A landscape with many valleys, sampled at points; each row gives a point and its height.
A ball rolls from a point to the lowest of its 2 nearest points, and stops where none of them is lower. Distance is the straight distance between rows; heights are no part of it.
k64 height 7.15: [-73 -15  19  29 -23   0  69   5  44 -30 -48  27  13 -37  -6  41   4 -19
  -3   0 -40  74]
k28 height 3.47: [ 10  54  -2 -44  68  41  25 -72 -22 -32  45 -25  77 -19 -17 -12  37 -49
   1  35 -40  66]
k591 height 5.34: [-25 -16  40 -25 -59  -5   1  31 -37  31 -89  28 -78 -18  -4  52 -28   6
  13 -40  22 -30]
k337 height 2.95: [-19 -41  17  65 -72 -48   0  48 -24  23   0  14 -33  26   0  12 -35  50
  12 -32  37 -50]
k607 height 8.91: [ -1  21   4  -4   3 -23  54   9  16 -11 -60  16 -63   8 -44  56  21 -28
  22   7 -14  10]
k226 height 4.95: [ 15  30 -27 -15 -63  51 -43   8 -32  76 -38  14  30 -39  17 -37 -43  16
 -24   8  19 -50]
k294 height 2.37: [-16  30   0  89  19 -22  41  26  58 -38 -24  -5  10  32  24  -6 -56  29
  30 -54  16  37]
k603 height 5.04: [ 44  50  -2  -3  52 -60 -19  38 -33 -20 -11  18  18  -5 -68  10  16 -47
  23  31 -20 -11]
k867 height 5.75: [ -3 -31   5  29  14 -19  30  -9  61 -24  -3 -15 -47  77   3   7 -54  12
  20 -19  26  40]
k148 height 0.80: [ 34 -64  35 -10   8  -1 -96  35 -34   3  72 -17  -1  47  13 -20  -7  26
 -65   9  24 -20]
k724 height 3.81: [-34  -2  74 -45  21  41  52  -7  15 -15  65 -46  48   9 -15  -9  32 -15
 -41 -25  17  39]
k484 height 6.39: [-26 -33  51 -52  -5   2  24  31   0 -45   6   1   0   7 -42   9 -29 -26
 -29  16 -31  39]
k78 height 9.05: [ -5   9  38 -29  16 -37  56  12  16 -34   1 -18 -38  34 -75  61  39 -36
  -7  18 -11  42]
k925 height 8.17: [  0 -33   6  15   1 -13  49 -12 -21  18 -39  57 -41  12 -54   8 -62 -51
  56  22  21 -40]
k5 height 7.67: [-28 -32  -8  -2 -34  -4  13  22 -32  35 -32  35  -3 -15 -44  -4 -10 -20
 -13   4   2 -46]
k934 height 8.71: [-16  14  -6  18  22 -19  74 -44   6  11 -81  53 -38  -6 -42  64  14 -26
  64 -11  -1   0]
k896 height 7.52: [ 22  38 -48 -29 -37  37 -71 -12 -21  18  76 -19  19 -17  54 -56 -11  17
 -14  26 -12  -9]
k157 height 7.40: [ 20  42  -1  60 -14 -11  19 -20 -23  50 -60   3 -32 -26  55  -8 -17  27
  53 -55  43 -86]
k346 height 6.32: [  8  -8  -9 -73 -10  55 -33 -12  19  36  64 -24 -18  32  48 -20  -8  14
 -50  12  33 -21]
k270 height 8.44: [-19 -30 -12  26  -1 -12  57 -61  -6  30 -73  72 -57 -26 -45  30  -3 -21
  71   9  20 -55]
k751 height 7.36: [-16 -62   1  -8 -56 -11  14   0 -43  19 -73  24 -15 -46 -65  59   5  17
  23  -2 -21 -35]
k10 height 2.71: [ 56  -4  18  42   6  11 -83  54 -51  38 -24  29  -5   8  26 -32 -37  15
 -69   1  44 -69]
k324 height 7.22: [-23  23  -9 -46 -38  11 -18  15   7  19  13 -28  -3 -13   6   5  74  38
 -19  -8  -5   5]
k46 height 1.66: [-10 -43  64 -29  -3   0 -30  54  -7  16  82 -39  22  34  16 -32  34  19
 -96   2  25  -5]
k606 height 4.92: [-15 -32 -23 -88   0  32 -20 -77  -3  18  36 -15  10  -7  45   8  43  21
  -6  20 -32  31]
k975 height 0.75: [  6  44   8 -34  47  33   9 -23   1 -29  78 -26  64   4  34 -38  20 -37
 -34  16 -10  49]
k198 height 4.08: [ 54 106  24 -17 116   6  20 -13   1 -24  19  10  30  47 -28   4  13 -49
 -21  23  21  36]
k12 height 6.14: [ 21  18 -76   4  18  38  -6 -90  86  19   0  11   2 -11  32   3  21   2
  51  24   5  10]
k162 height 2.63: [-18 -22  58 -34  -5  -2  -8  38  -3 -28  66 -59  33   3   7  -3  45  19
 -35  -9  -6  27]
k496 height 6.71: [-58 -31  33   3 -28 -19  55  38   3 -38 -19   9 -33  -3 -30  22 -11 -25
  -5  -5 -25  55]
k663 height 6.33: [ -24   14   36  -48  -59   15   -5   40  -46    4 -103   27  -54  -50
   -8   63   32   10  -21   -3  -21  -22]
k247 height 3.88: [-49 -27  30  42 -93 -15   6  22 -82  22 -89  25 -48 -40 -13  50 -41  18
  34 -53  18 -33]
k569 height 6.81: [ 75 -48 -38  54  28 -71 -83  11 -39   1  49  14   8  37 -12 -11  10  41
   9  -3  17 -40]
k616 height 5.48: [ 38  -6 -73 -19  30  22   0 -98  20   6  34  -9   5  13  24 -14   3  -2
  60  19 -21  29]
k475 height 3.79: [ 44  -3  12  64  38 -25 -38  32  24 -64  25 -13  23  20  32 -43 -45  17
   6   6 -11  40]
k732 height 4.69: [-39   5   4 -27  19   8  30  -4  67  -4  26 -33  18  17  -1 -10  30  -6
 -25 -13   3  37]
k125 height 4.24: [ 49  18 -88 -57  54 -19 -13 -81 -37 -14  76   0 -14  -1  16   0  25  -6
  30  29 -22   9]
k940 height 3.63: [  17   10   -3   71   16   -7   29  -27   53  -22  -26  -42   16   45
    4  -10 -106   49   57  -37   -3   35]
k841 height 5.97: [ 10 -48  29  13  36 -29  -7  24  43 -62  54 -21 -25  76 -20  20 -38   9
 -18   1  -1  52]
k697 height 2.38: [  9   7  21  95  31 -33  -2  64  36 -45 -14   9 -13  20  44 -34 -21  26
 -20 -27  20  22]
k146 height 1.61: [ 44 -50  39  12   6  21 -75  54 -16  24  29  25  -8  38   6 -42 -26 -13
 -90   9  53 -39]
k525 height 3.07: [ 19  75  37 -31  77  34  27 -15  17 -28  38 -30  41   4 -24 -10  -2 -31
 -62  -2   3  49]
k192 height 4.64: [ 39  13 -22  20  10  13   6 -23  58  11 -33 -21   4  21  25 -17 -56  25
  75 -15  -7  22]
k789 height 5.22: [-33  42  35  33  15   1  40  61  11  -7  -8   7   9 -34  -3 -21  29 -40
 -35 -18   6  -7]
k702 height 4.91: [-19  15  10 -52  18  42  16 -66  21 -17   4 -14  59 -39   2  13  53 -31
  -5  36 -43  46]
k711 height 3.91: [  6 -31 -71 -80  -2  31 -59 -79 -51  20  42 -19  26 -27  16  20  48   4
   7  26 -35 -10]
k423 height 6.36: [ 71   2 -66  20   3 -43 -68 -14 -23  -3  78 -23   2  24  18 -18 -11  30
  44  -7   5 -38]
k903 height 7.92: [ 20 -21  13   3  -3   8  18  17 -14  23 -15  27 -22  25 -12 -17 -49 -21
   9   6   7 -67]
k204 height 7.56: [ 45  17 -48  25 -20  -2 -52  45  -4  13  55 -20  33 -13  35 -48  12  27
 -32  11  -7 -22]
k733 height 6.63: [-49 -10  43 -15 -23  38  27 -15  60 -50 -75 -12  29 -35  -9  45  37   6
 -11  12 -46  62]
k905 height 5.65: [ -3 -47 -42  13   8 -31   9 -17  -5  15  52   1  -3   7 -41 -17  -4 -13
  39   8  -9 -16]
k480 height 5.44: [-11   8 -12 -12  17 -31   4   9 -49 -17   1  29  14 -36 -92  28  43 -43
   0  43 -24 -22]
k897 height 7.12: [ 27 -33 -10  47   3 -35 -32  48   3  -9  29   6   2  19   1 -25   2  28
 -16   3  13 -34]
k113 height 7.38: [-15 -15  12 -55 -42  10 -23  -9  18 -15 -51 -31  14 -47 -17  37  80  44
 -14   9 -32  -1]
k488 height 6.98: [-23  48   1  54  25   7  36 -10 -16  11 -91  53 -45 -25  28  -5   7 -37
  49 -47  20   5]
k139 height 2.26: [ 40  10 -53 -62  19   1 -39 -28 -35   1  30 -11  25 -42   7  -5  32  -1
  43  21 -47 -12]
k160 height 5.38: [-16  -5  -3  11 -34 -15  21   5  51   9 -32 -26 -34  29  13   1 -30  36
  30 -22  20   1]
k762 height 5.82: [-25 -17 -46   1   7 -24  20 -19  -5  21  42  36  37 -30 -62   1  19 -55
   8  40 -20 -21]
k778 height 4.06: [-49  39  17  71  12 -14  17  81 -10 -20 -32  20 -20 -13  43 -40   2 -10
 -27 -39  14   0]
k213 height 5.30: [ 58  -6 -49  38   4 -10 -40 -10  -1 -44  64 -29  21  18  68 -37 -41  13
  28  -2 -23  16]
k387 height 4.60: [ 68  95  11   7  91 -48  -8  39 -18 -35  23   8  -2  36 -42  -1  34 -46
 -12  41  10  11]
k499 height 5.23: [-33 -18 -30  31  16 -23  15 -20  48  -6  40 -19   1  18  -5 -23   8 -10
  27  20 -20  29]
k538 height 7.01: [-33 -36  -1 -26 -68  12 -26   6 -15  13 -86  12  14 -48 -12  46  27  32
 -13   5 -36 -10]
k601 height 6.76: [ -4  31 -10 -61 -38  24 -55  -9  22  36  60 -43  17  -6  44 -28  40  41
 -46  21   2 -10]
k173 height 7.66: [-24  27   4  24  -5  20  32  -3  -2  25 -94  13 -51  -2  41  15 -24   6
  59 -39  32 -40]
k266 height 5.79: [-11 -23 -31 -72  -1  53 -20 -59  11  25  59 -14   1  41  44  -7 -44   9
 -28   0 -11  42]
k131 height 6.51: [ 12  35 -41  54 -66  18   0 -15 -23  44 -60 -28  26 -40  66 -34 -17  39
  39 -32  47 -99]
k314 height 6.08: [-43  32 -10  11  26   2  44   6   3  35 -39  39 -16 -32   9 -16  40 -42
   3 -12   6 -16]
k723 height 6.15: [ -2 -46  63 -30  17 -23  28  22   5 -71  54 -27 -17  38 -46  32 -26 -14
 -23 -18 -39  74]
k127 height 5.86: [-61  15  27 -13  18  47  48 -44  66 -24 -31   7  55 -53  -3  32  67 -10
 -22  17 -24  44]
k996 height 1.81: [ -56  -65   41   44 -105  -29   18   30  -40   49  -43   28  -33  -14
   -7    4  -72   22   25  -32   45  -45]
k23 height 3.90: [ 49  20 -12   8 -47  46 -83  33 -46  64  13  14  34  -8  42 -49 -39  15
 -67  15  53 -51]

Where does a ball stop that starts at each point below?
k496 => k294
k607 => k538
k157 => k148
k762 => k975
k64 => k975
k905 => k148

Call two points neighbours if one is among the 2 nearest of the other. Go from one point of each pair to the other, from neighbour to neighbour, staying as low as possible. Name the highest point that can't be avoided.
k975, k538 => k64
k139, k294 => k12
k139, k538 => k897
k975, k148 => k762
